Each row is a point on a landscape with many peaks, with its height.
From any point a climber steps to the highest of the 2 points nearest to it. It stops when none of these is higher. Distance is the straight distance between rows; heights are no part of it.
j318: | -19 |   4 |  26 | -23 | -19 | -35 | -42 |   8 |  10 |  16 |  12 |  15 | -11 |   8 |  19 | -18 |  -3 | -10 | -13 | -23 |  18 |  12 |  31 |   2 |  height 17.1
j271: | -49 |  -8 |   8 |  17 |  -2 | -13 |   6 |  16 |  17 |  11 |   5 |  19 |   4 |  33 |  22 |  -6 |   4 | -13 |   4 |  -1 | -14 |  -1 |  24 |  19 |  height 23.5
j698: | -22 |  -7 | -36 |   4 |   9 |   2 |  10 |  21 |  19 |  -6 | -31 |   2 |  16 |  12 |   3 |  30 |   9 |  12 |   8 | -18 |  -6 | -18 |  14 |  19 |  height 40.5
j499: | -25 |  -8 |  14 |   7 |   1 |   7 |   6 |   5 |  23 |  -7 |  38 |  11 |   2 |   6 |   9 |  -8 | -26 |  -5 |   2 |   0 |   3 | -12 | -20 |  25 |  height 28.0
j738: |  14 | -16 |  -4 | -25 |  -3 |   8 | -38 |   7 |  12 |   1 | -29 |   8 |  29 | -10 |   2 |   3 |  18 |  10 |   8 | -20 |  28 |  -8 |  17 |  15 |  height 20.0
j606: |   6 |   4 | -11 |  13 |   5 |  15 |  31 |  -4 |  -4 |   4 |  -6 |  -7 |   3 |   5 |   5 |   6 |   1 |   0 |  23 |  16 | -23 | -10 |   4 |   3 |  height 65.2
j602: |  38 |   0 |  15 | -32 |  19 |  11 |  -7 | -27 | -16 |  -8 |  -1 |  -7 |  -1 | -35 |  -8 | -10 |   5 |  11 |   0 | -12 |  17 |  10 |   6 |  -2 |  height 42.7
j309: |  -4 | -10 |  -8 |  -9 |   5 |  22 |   9 |   0 |  19 |  -6 |  16 |  -5 |  11 | -11 |   2 |   7 | -18 |  17 |  12 |  -1 |   3 | -11 | -15 |  20 |  height 45.4
j39: |   6 |   0 |   0 | -20 |   2 |  11 |  -7 |  -3 |   7 | -10 |  14 |  -9 |   8 | -19 |  -7 |   4 | -19 |  21 |  -5 |  -7 |  25 |  -4 | -25 |  -2 |  height 54.4
j612: | -15 |  21 | -28 |  40 |   0 |   0 |  34 |  21 |  10 | -15 |   0 |  -2 |  -7 |  27 |  -1 |  28 | -21 |  -5 |   5 |  12 | -17 | -23 | -25 |   2 |  height 50.0
j652: |  38 |   3 |  22 | -25 |  20 |  11 |   2 | -35 | -24 |  -1 |   2 |  -4 |  -9 | -28 |  -5 | -19 |  12 |  -5 |  -5 |  -3 |   6 |  20 |  17 |  -3 |  height 45.2
j522: |  19 |  12 |   2 |  39 |   0 |   0 |   5 | -13 | -29 |  -2 |  -7 |  -4 | -26 |   2 | -18 |  -8 |  16 | -17 |  -8 |  30 | -22 |  17 | -16 | -29 |  height 57.1
j6: | -11 | -31 |  -2 | -14 |  21 |  10 |  12 |  -4 |  21 |   1 |  11 |  11 |  13 |  -3 |  18 | -12 |  -6 |   8 |  29 |  -8 | -12 | -26 |  18 |  29 |  height 13.2
j369: |   4 |   5 |  -1 | -10 |   1 |   9 |  -4 |  -5 |   1 |  -4 |   9 |  -7 |   4 | -12 |  -7 |   0 | -12 |  10 |  -4 |   0 |  13 |   1 | -19 |   0 |  height 57.9
j834: |  -9 |  16 | -20 |  29 |  -2 |   7 |  34 |  16 |  10 | -14 |   7 |  -3 |  -2 |  12 |  -3 |  28 | -21 |  -1 |  -1 |   7 |  -6 | -10 | -25 |   3 |  height 56.6
j593: | -50 | -12 |   7 |  10 |  -5 |  -4 |   7 |  23 |  37 |  -8 |  38 |  17 |  11 |  17 |  17 |   8 | -22 |  -2 |  -6 |  -7 |   0 |  -5 | -10 |  28 |  height 25.7
j413: |  26 |  10 | -14 |  20 |  -2 |  16 |  14 | -10 | -23 | -16 |   5 | -17 |  -9 | -12 | -16 |   8 |   0 |  -1 | -11 |  24 |  -4 |  10 | -39 | -22 |  height 40.1
j541: |  -9 |   6 | -37 |  12 |   4 |   2 |  25 |  13 |   2 |   5 | -33 |  -8 |   6 |  15 |  -2 |  22 |   7 |   4 |   3 |  -6 | -14 | -15 |   7 |   6 |  height 35.8
j138: |  23 |   5 |   4 |  -7 |  10 |  21 |  19 | -12 |   0 | -22 |  34 |  -6 |  -5 | -20 |  -7 |  -3 | -25 |   5 |   5 |  14 |   6 |  -7 | -38 |   3 |  height 33.1
j237: |  10 |  15 |   9 |  42 |   7 |   5 |  22 | -20 | -11 |  -6 |  14 |   1 | -28 |  -1 | -17 |  -2 |   1 | -10 |  10 |  31 | -26 |   2 | -21 | -19 |  height 45.9
j501: |  15 |  10 |  39 |  -7 |  12 |  -3 |  -5 | -25 | -22 |  -5 |  20 |   8 | -16 | -10 |   1 | -27 |   2 | -17 | -16 |   3 |  11 |  25 |   8 |  -2 |  height 41.4
j293: |  14 |   8 |  17 | -11 | -14 | -35 | -32 |  -1 | -24 |  11 |   3 |   4 | -15 |   0 |   5 | -16 |   9 | -10 | -26 |  -8 |  13 |  22 |   8 | -26 |  height 21.7
j494: |   0 |  -8 | -21 |   6 |   6 |   3 |  12 |  -1 |  -8 |  20 | -48 |  -5 |   7 |   8 |   1 |  10 |  26 |  -2 |  21 |   1 | -22 |  -4 |  35 |   2 |  height 28.4
j115: |   3 |  13 |  33 |  -5 |   2 |  -2 |  -2 | -12 |  -6 | -17 |  34 |  10 |  -9 | -10 |  -3 | -17 | -20 |  -9 | -18 |   0 |  22 |  11 | -17 |  -5 |  height 47.4
j442: |   5 |  12 |  15 |   3 | -13 | -29 | -24 |  -2 | -18 |   8 |   5 |   3 | -15 |   6 |  -2 | -18 |   6 | -16 | -22 |   7 |   1 |  19 |   2 | -23 |  height 20.8
j640: | -31 |   1 |  13 | -12 | -41 | -34 | -37 |  17 |   8 |   5 |  26 |  -5 |  -6 |  13 |  18 |   6 |  -7 |  -3 | -17 | -19 |  26 |  10 |   1 | -12 |  height 24.0
j382: |  29 |  -2 |  -9 | -21 |  13 |  24 |   7 | -11 |   4 |  -9 |   6 | -14 |   7 | -27 |  -8 |   4 | -10 |  18 |  15 |   6 |   3 | -11 | -17 |   1 |  height 40.0
j854: |  -9 | -21 | -15 | -13 |  10 |  19 |  -3 |   9 |  28 | -13 |  -3 |   1 |  23 | -12 |   3 |  21 |  -1 |  24 |  17 | -16 |  12 | -16 |   0 |  29 |  height 45.8
j813: |  35 |  -1 |  -2 | -28 |  17 |  27 |  11 | -16 |   3 | -19 |  19 | -11 |   4 | -33 | -10 |  -1 | -19 |  19 |   8 |  -4 |  14 | -10 | -23 |   3 |  height 37.9
j281: |  11 |   7 |  -1 |   0 |   1 |  13 |   7 | -10 |  -4 |  -1 |   5 |  -7 |  -3 |  -4 |  -4 |  -4 |  -6 |   0 |   3 |  13 |  -5 |   0 | -16 |   0 |  height 65.0
j727: |  -5 |   9 |  11 |   1 |  -8 |   7 |   0 |   4 |   8 | -21 |  41 |  -4 |   3 | -12 |  -9 |   3 | -34 |   9 | -13 |   6 |  23 |  -1 | -46 |  -6 |  height 53.4
j896: |  19 |  10 | -17 |  26 |  -9 |   3 |  16 |   1 | -25 | -12 |  -6 | -15 | -10 |  -4 | -19 |  16 |   5 |  -4 | -18 |  18 |  -3 |  17 | -31 | -29 |  height 44.5
j996: |   0 | -10 |  -1 | -23 |   4 |  19 |  -7 |   0 |  23 | -15 |  21 |  -5 |  14 | -24 |  -4 |  10 | -27 |  30 |   1 | -13 |  31 | -14 | -28 |  12 |  height 51.0
j353: |  11 | -22 |  15 | -32 |  24 |  17 |  15 | -14 |  17 |  -5 |  23 |   9 |   9 | -23 |   9 | -15 | -13 |   5 |  18 | -21 |   7 | -20 |  16 |  33 |  height 15.1
j194: | -17 |  15 |  32 |   5 | -16 | -30 | -20 |   4 |   1 |   5 |  16 |  15 | -21 |  17 |   3 | -24 |  -8 | -26 | -13 |   4 |   1 |  15 |  13 |  -7 |  height 18.4
j888: |  30 |  -2 |   5 | -33 |  16 |  19 |  -7 | -16 |  -1 | -21 |   9 | -11 |   8 | -36 | -13 |   2 | -11 |  22 |   3 | -15 |  30 |  -6 | -18 |  -1 |  height 39.2
j314: |  -1 |   4 |  18 | -18 | -26 | -44 | -42 |   4 | -15 |  18 |   6 |   6 | -13 |   3 |  13 | -11 |   7 |  -8 | -18 | -20 |  19 |  20 |  16 | -20 |  height 22.4
j171: |   1 |  10 | -12 |  22 |   2 |  15 |  33 |   2 |   0 |  -5 |   0 |  -6 |   0 |   6 |   1 |  14 |  -4 |  -4 |  13 |  16 | -16 |  -5 | -10 |   1 |  height 76.8
j230: |  31 |  10 |  -1 |  -3 |   8 |  20 |   9 | -15 |  -9 | -26 |  25 | -12 |  -9 | -21 | -12 |   0 | -15 |   6 |  -2 |  17 |   3 |  -1 | -39 | -10 |  height 34.8
j999: | -11 | -10 | -10 |   5 |   6 |  -1 |   5 |  -3 |  -6 |  27 | -42 |   0 |   5 |  16 |   9 |  -3 |  27 |  -4 |  21 |   2 | -22 |  -2 |  44 |   6 |  height 26.8
j100: |  -9 |  -9 |   7 | -15 |   9 |   6 |  -7 |  -6 |   9 |  10 |  -3 |   5 |   4 |   3 |   8 | -15 |   2 |   4 |  13 |  -6 |  -3 |  -8 |  18 |  19 |  height 55.1
j864: | -50 | -10 |  12 |  19 |  -3 |  -8 |  12 |  20 |  31 |  -3 |  30 |  18 |   5 |  26 |  19 |   2 | -15 | -10 |  -1 |  -3 |  -7 |  -5 |  -1 |  24 |  height 25.1
j692: | -24 |   5 |  27 | -12 | -19 | -35 | -35 |   8 |   9 |  21 |  10 |  13 | -13 |  18 |  18 | -22 |  -2 | -20 | -16 |  -9 |   5 |  12 |  29 |   1 |  height 18.3
j875: |   4 |  14 |  32 |  -7 |   3 |  -8 |  -8 | -14 |  -9 |  -5 |  20 |  10 | -13 |  -5 |  -2 | -23 |  -8 | -15 | -16 |   2 |  11 |  14 |  -1 |  -3 |  height 44.2
j731: | -12 |  13 |  15 |  21 | -15 |   0 |   1 |  10 |   6 | -25 |  44 |  -2 |  -4 |  -7 | -13 |   7 | -31 |   2 | -16 |  11 |  18 |   7 | -45 | -18 |  height 56.8
j984: | -27 |   5 |  20 |   5 | -14 | -24 | -21 |   6 |   3 |  28 |  -6 |  14 |  -8 |  26 |  12 | -22 |  10 | -23 |  -5 |   5 | -14 |  12 |  35 |   5 |  height 21.0
j518: | -36 |  -4 |  14 |  -2 | -24 | -11 | -14 |  21 |  30 |  -5 |  35 |   6 |   4 |  11 |  11 |   3 | -21 |   1 | -16 | -10 |  13 |   3 |  -6 |   8 |  height 25.8
j192: | -20 | -26 |  -8 |  -5 |  15 |   2 |   4 |   0 |  11 |  11 | -25 |  11 |  14 |  10 |  17 |  -6 |  18 |   4 |  30 |  -4 | -18 | -13 |  40 |  19 |  height 12.0
j5: |   7 |  -5 |   8 | -18 |  10 |   3 |  -9 | -13 |  -3 |  16 | -19 |   3 |  -3 |   0 |   3 | -17 |  11 |  -2 |  15 |  -4 |  -9 |  -4 |  26 |  10 |  height 61.8
j9: | -16 |   2 |  13 | -11 | -33 | -37 | -39 |  12 |  -2 |  14 |  11 |  -1 |  -9 |   7 |  12 |  -2 |   0 |  -4 | -18 | -17 |  20 |  13 |  10 | -15 |  height 23.2
j419: | -34 | -17 |  -9 |   5 |   8 |  -9 |   4 |  10 |  14 |  14 | -29 |  12 |  13 |  21 |  17 |   4 |  20 |   3 |  14 | -12 | -18 |  -6 |  41 |  21 |  height 11.3
j367: |  -6 |  -1 |  10 |   8 |   3 |  13 |  12 |  -1 |  16 | -10 |  37 |   5 |  -3 |  -3 |   0 |  -3 | -28 |  -2 |   7 |   9 |   5 | -12 | -31 |  14 |  height 29.5
j955: | -35 |   0 |  12 |  -8 | -35 | -21 | -22 |  23 |  22 |  -3 |  33 |  -3 |   4 |   9 |  12 |  11 | -17 |   2 | -18 | -15 |  21 |   6 |  -7 |  -2 |  height 24.9
j174: |  25 |   3 | -16 |  16 |  -8 |  -3 |   3 |  -7 | -37 |   5 | -27 | -13 | -12 |  -1 | -15 |   3 |  22 |  -8 | -23 |  18 | -11 |  23 | -16 | -35 |  height 44.6
j914: |  30 |   9 |  11 | -13 |  17 |   6 |   6 | -26 | -24 |   5 | -10 |   1 | -14 | -11 |  -4 | -23 |  14 | -12 |   3 |  11 | -14 |   6 |  13 |  -5 |  height 49.7
j540: |  14 |   0 |  12 |   5 |  10 |  17 |  21 |  -9 |  11 | -20 |  46 |   2 |  -5 | -15 |  -5 |  -3 | -37 |  -2 |  12 |  13 |   6 | -16 | -41 |  13 |  height 31.3
j342: |  21 |  12 |  -3 |   7 |   4 |  11 |  10 | -16 | -17 |  -3 |   0 |  -8 |  -9 |  -6 | -10 |  -7 |   4 |  -8 |   6 |  21 | -15 |   5 | -16 | -12 |  height 76.2
j510: |   0 |  -7 |  -4 |  -3 | -38 | -41 | -20 |  18 | -11 |  19 | -17 |  -7 |  -8 |  10 |   6 |  21 |  16 |   0 | -18 | -15 |  14 |  24 |   7 | -27 |  height 47.3
j973: |  25 |  12 |   0 |  15 |   3 |   3 |  -1 | -15 | -29 |  -5 |  -6 |  -6 | -18 |  -3 | -16 | -13 |  13 | -14 | -11 |  24 | -12 |  12 | -16 | -23 |  height 64.4
j122: |  23 |   0 |  -9 |  -4 |   5 |  -1 |  -5 | -17 | -24 |  23 | -40 | -10 |  -3 |  -4 | -10 |  -7 |  30 |  -4 |   6 |   9 | -15 |   8 |  17 | -12 |  height 52.3
j92: |   9 |  -8 | -28 |   4 |   7 |   8 |  11 |   7 |  -6 |  10 | -54 |  -8 |  13 |   3 |  -4 |  22 |  26 |   5 |  19 |  -7 | -13 | -11 |  30 |   7 |  height 30.2
j429: |  -3 |  13 |  11 |  25 | -17 | -12 |  -4 |   9 |  -9 | -23 |  36 |  -9 | -10 |  -4 | -18 |   6 | -20 |  -3 | -23 |  13 |  16 |  12 | -40 | -32 |  height 61.3
j358: |  30 |   9 |  -7 |  13 |   7 |  20 |   8 | -13 | -19 | -28 |  20 | -12 | -10 | -18 | -18 |   3 | -11 |   6 |  -8 |  23 |   1 |   6 | -45 | -21 |  height 36.9
j364: |  16 |   6 |  16 | -21 |  16 |   0 |  -3 | -23 | -14 |  12 | -13 |   4 | -10 |  -2 |   3 | -24 |  11 | -10 |   8 |   0 |  -7 |   3 |  27 |   6 |  height 55.4
j789: | -21 |  -9 | -34 |  -1 |   6 |   1 |   2 |  24 |  28 | -16 | -19 |   3 |  24 |   4 |  -1 |  37 |   3 |  17 |   0 | -26 |   6 | -18 |   5 |  23 |  height 42.4
j569: |  33 |   5 |  -6 |  -9 |  13 |   5 |   1 | -22 | -27 |  10 | -22 | -11 | -11 |  -9 | -10 | -16 |  20 |  -5 |   4 |  14 | -19 |   5 |   6 | -14 |  height 47.6
j908: |   8 |   5 |   3 |  16 | -23 | -13 |  -9 |   9 | -21 | -19 |  24 | -13 |  -5 |  -3 | -15 |   8 |  -9 |   0 | -29 |   6 |  13 |  16 | -38 | -38 |  height 66.2
j982: | -54 | -11 |   2 |  16 |   2 | -13 |  15 |  19 |  29 |   2 |  13 |  20 |  11 |  33 |  24 |   2 |   0 | -10 |   1 |  -4 | -13 |  -5 |  15 |  25 |  height 24.2
j437: | -29 |  -2 | -15 |   9 |  -1 |  -8 |   7 |  14 |   7 |  15 | -28 |   6 |   7 |  22 |  10 |  10 |  17 |  -2 |   1 |  -8 | -14 |  -2 |  31 |  10 |  height 10.5
j121: | -14 |  -9 |   3 |  -1 |   5 | -10 | -13 |  -3 |  -2 |  31 | -37 |   5 |   5 |  17 |  11 | -14 |  27 |  -4 |  14 |  -5 | -17 |   1 |  46 |  11 |  height 25.3
j345: |   8 | -12 |  18 | -33 |  19 |  15 |  -1 | -13 |  15 |  -2 |  13 |   8 |   3 | -20 |   2 | -11 |  -9 |   7 |  12 | -19 |  15 | -11 |   9 |  26 |  height 16.3
j200: | -41 |  -2 |  11 |  11 | -10 | -17 |  -8 |  14 |  11 |  21 |  -7 |  17 |   2 |  33 |  20 | -11 |  11 | -17 |  -2 |  -1 | -19 |   7 |  37 |  12 |  height 22.3
j249: | -26 |  16 | -28 |  33 |   0 |  -8 |  31 |  21 |   3 |   1 | -22 |   5 |  -7 |  36 |   8 |  12 |   3 | -13 |   6 |   8 | -26 | -19 |   7 |   0 |  height 42.3
j308: |  20 |   1 |  -6 |  -4 | -15 |  -1 | -12 |   2 | -22 | -14 |  19 | -17 |   5 | -15 | -18 |   9 |  -6 |  20 | -30 |  -5 |  25 |   9 | -44 | -34 |  height 59.1
j817: | -13 |   6 | -15 |  18 |   0 |  -1 |  24 |   4 |  -6 |  15 | -28 |  -2 |   1 |  19 |   6 |   6 |  16 |  -9 |  11 |   9 | -24 |  -2 |  22 |   1 |  height 8.7
j8: |  40 |   8 | -15 |   3 |  14 |  19 |  25 | -18 | -19 |   0 |  -7 | -13 |  -2 | -14 |  -9 |  -7 |   9 |   2 |  17 |  26 | -32 |  -3 |  -4 | -17 |  height 57.8
j829: | -12 |   9 |  -9 |  16 |  -4 |  -1 |  14 |   6 |  -5 |  16 | -19 |  -5 |   1 |  15 |   0 |   7 |   9 | -10 |  -1 |   8 | -17 |   4 |   9 |  -1 |  height 7.7
j495: |  14 |  -9 | -12 | -10 |   9 |  25 |  13 |  -4 |  10 |  -4 |   4 | -12 |   9 | -17 |  -3 |   8 | -13 |  19 |  19 |   2 |   0 | -11 | -10 |  10 |  height 42.5
j25: |  -6 |  -7 |   6 | -11 |   0 | -16 | -35 |   3 |   0 |  31 | -38 |  12 |   3 |   9 |   7 | -15 |  26 |  -5 |   7 | -11 |  -2 |   4 |  48 |  10 |  height 23.7
j190: | -12 | -32 |  -3 | -12 |  23 |   8 |  13 |  -5 |  13 |   6 |  -7 |  12 |  13 |   3 |  22 | -14 |   6 |   4 |  34 |  -3 | -18 | -24 |  32 |  22 |  height 12.6
j156: |  17 |   8 | -12 |  31 | -10 |  -6 |  11 |   4 | -32 |  -6 | -12 | -12 | -17 |   3 | -20 |  10 |  15 | -14 | -25 |  23 | -10 |  23 | -26 | -35 |  height 49.2
j339: |  30 |   0 |   3 | -29 |  12 |  11 | -13 | -17 |  -9 | -10 |  -1 |  -7 |   4 | -31 | -12 |  -4 |  -4 |  15 |  -3 | -14 |  26 |  -2 | -10 |  -6 |  height 40.7
j449: |   3 |  17 |   2 |  51 |   1 |  -2 |  22 | -11 | -18 |   0 |  -1 |   0 | -28 |   6 | -17 |   4 |  11 | -17 |   2 |  30 | -28 |  10 | -11 | -27 |  height 50.9
j997: |  42 |   8 |  -9 |  -1 |  15 |  20 |  13 | -21 | -25 | -10 |   2 | -11 | -12 | -15 | -15 | -11 |   7 |  -4 |   6 |  20 | -22 |   2 | -14 | -16 |  height 64.9
j655: | -17 |   9 |  -2 |  17 | -11 |  -1 |  12 |   9 |   1 |   7 |  -3 |  -2 |   0 |  14 |  -1 |   6 |   0 |  -9 |  -3 |   8 |  -8 |   6 |  -2 |   1 |  height 6.7
j532: |  -4 | -11 |   9 | -19 |   4 |  -7 | -38 |   1 |  12 |  15 | -29 |  19 |  10 |   3 |   9 | -13 |  20 |   0 |  10 | -19 |   7 |  -4 |  44 |  19 |  height 22.2
j775: |   3 |  11 |  19 | -11 |  -1 |   4 |  -4 |  -2 |   1 | -18 |  33 |   0 |   0 | -11 |  -4 | -10 | -25 |   4 | -14 |   0 |  23 |   2 | -31 |  -4 |  height 50.4
j346: |  29 |   4 |  36 | -16 |  14 |   9 |   0 | -37 | -28 |   0 |   9 |   7 | -13 | -18 |   0 | -30 |  12 | -14 |  -6 |   6 |   2 |  27 |  18 |  -1 |  height 42.6
j435: |   3 | -29 |   1 | -26 |  26 |  15 |   8 |  -6 |  22 |  -5 |  14 |  13 |  16 | -12 |  13 | -12 |  -9 |   8 |  27 | -15 |   0 | -30 |  15 |  34 |  height 13.9
j880: | -24 |   7 |  25 |   1 | -14 | -22 | -20 |   7 |   9 |  17 |  10 |  15 | -11 |  22 |   8 | -20 |  -3 | -20 | -10 |   3 |  -5 |   9 |  19 |   2 |  height 19.7
j269: |  21 |  -3 |  -9 |  -3 |  -1 | -10 | -16 |  -8 | -20 |  30 | -49 |  -5 |   1 |   0 | -10 |  -4 |  29 |  -4 |   2 |   0 |  -5 |  12 |  20 | -11 |  height 56.4
j188: |  19 |   8 |   1 |   6 |  -9 |   1 |  -9 |  -1 | -25 | -21 |  25 | -13 |  -4 | -11 | -16 |   0 |  -9 |   9 | -29 |   4 |  17 |  11 | -43 | -34 |  height 61.9
j716: |   8 |  -7 |  -3 |  -3 | -25 | -33 | -26 |  10 | -14 |  25 | -28 |  -3 |  -5 |   4 |   0 |   4 |  19 |   0 | -18 |  -8 |   8 |  22 |  12 | -27 |  height 49.3
j784: | -27 |   1 | -26 |  15 |   6 |  -8 |  23 |  12 |   0 |  12 | -35 |   2 |   4 |  27 |  12 |  11 |  17 |  -4 |   9 |  -1 | -24 | -13 |  31 |   9 |  height 9.7
j255: |  -6 |  12 |  -5 |  26 |  -1 |  14 |  28 |   6 |   6 |  -9 |  11 |  -4 |  -2 |   5 |  -2 |  17 | -13 |  -3 |   7 |  14 |  -9 |  -5 | -23 |   4 |  height 65.3
j972: | -15 | -15 | -24 | -10 |   1 |   8 |  -7 |  22 |  30 | -19 | -13 |   5 |  31 |  -5 |   0 |  34 |   5 |  23 |   4 | -24 |  18 | -14 |   3 |  26 |  height 43.7
j554: |   4 |  -8 |  14 | -29 |  11 |  10 | -21 |  -5 |  17 |  -4 |   1 |   9 |   9 | -14 |   2 |  -6 |  -7 |  12 |   6 | -22 |  26 | -10 |  10 |  22 |  height 17.7
j646: | -22 |   7 |   3 |  13 | -14 |  -1 |   5 |  12 |  12 |  -1 |  12 |   0 |   2 |   9 |   2 |   6 | -13 |  -4 |  -9 |   6 |   1 |   5 |  -9 |   2 |  height 5.8
j153: | -21 |  21 | -24 |  42 |  -3 |  -4 |  33 |  20 |   6 |  -5 | -14 |   3 | -11 |  32 |   2 |  20 |  -8 | -12 |   6 |  12 | -22 | -18 |  -8 |  -2 |  height 45.1
j23: |  -9 |  -2 | -48 |  11 |  10 |   3 |  22 |  17 |   8 |  -3 | -38 |  -5 |  11 |  15 |   0 |  28 |   7 |  11 |  13 | -10 | -17 | -25 |   9 |  10 |  height 38.1
j38: |  10 | -14 |   5 | -29 |   6 |  12 | -30 |   2 |  19 |  -7 | -12 |   8 |  17 | -15 |  -1 |   1 |   3 |  16 |   8 | -24 |  30 | -12 |  11 |  18 |  height 18.9
j116: |  17 |  -6 | -10 |  -5 | -27 | -14 | -12 |  12 | -18 |  -6 |  13 | -16 |   8 |  -9 | -13 |  23 |   0 |  23 | -28 | -17 |  26 |  12 | -33 | -37 |  height 56.7
j687: |   6 |   4 | -31 |   7 |   6 |   7 |  21 |   7 |  -6 |  10 | -39 | -13 |   7 |   2 |  -7 |  24 |  14 |   6 |  10 |  -2 | -13 |  -8 |  13 |   0 |  height 32.9
j866: |   8 | -13 |   4 | -23 |  -2 |  -4 | -41 |   7 |   8 |  10 | -32 |  11 |  18 |  -3 |   4 |  -6 |  21 |   2 |   8 | -21 |  19 |  -4 |  33 |  14 |  height 20.9
j177: | -37 |  -6 |  13 |   3 | -11 |   0 |  -5 |  18 |  30 |  -6 |  34 |  11 |   6 |  11 |  10 |  -3 | -26 |  -1 | -11 |  -4 |   9 |  -3 | -14 |  17 |  height 26.7
j923: | -11 | -17 |  -5 | -16 |   5 |  19 |  -5 |   8 |  29 | -12 |  14 |  -2 |  16 | -16 |   1 |  14 | -15 |  24 |   4 | -16 |  19 | -13 | -14 |  22 |  height 48.3
j626: |  27 |   3 | -16 |   6 |  12 |  22 |  32 | -11 | -11 |   3 |  -8 | -12 |   4 |  -7 |  -1 |   2 |   4 |   2 |  23 |  23 | -31 |  -9 |   3 |  -8 |  height 57.3
j283: |  16 |  -5 |  -5 |  -7 | -11 | -18 | -25 |   3 | -14 |  23 | -36 |  -4 |   2 |  -4 |  -7 |   1 |  21 |   1 |  -9 |  -5 |   8 |  15 |  14 | -21 |  height 52.1

Where does a climber stop that starts at each point below?
j115 => j908
j866 => j342
j249 => j171
j499 => j156
j813 => j342
j293 => j177
j817 => j342
j92 => j342
j318 => j177

Call two points neighbours if one is among the 2 nearest of the other. Go from one point of each pair to the other, from neighbour to neighbour, staying as high as possible. Name the lowest point that can't be avoided.
j269 / j342 => j9
j908 / j652 => j501
j156 / j652 => j813
j269 / j5 => j569
j171 / j342 => j626
j156 / j171 => j174
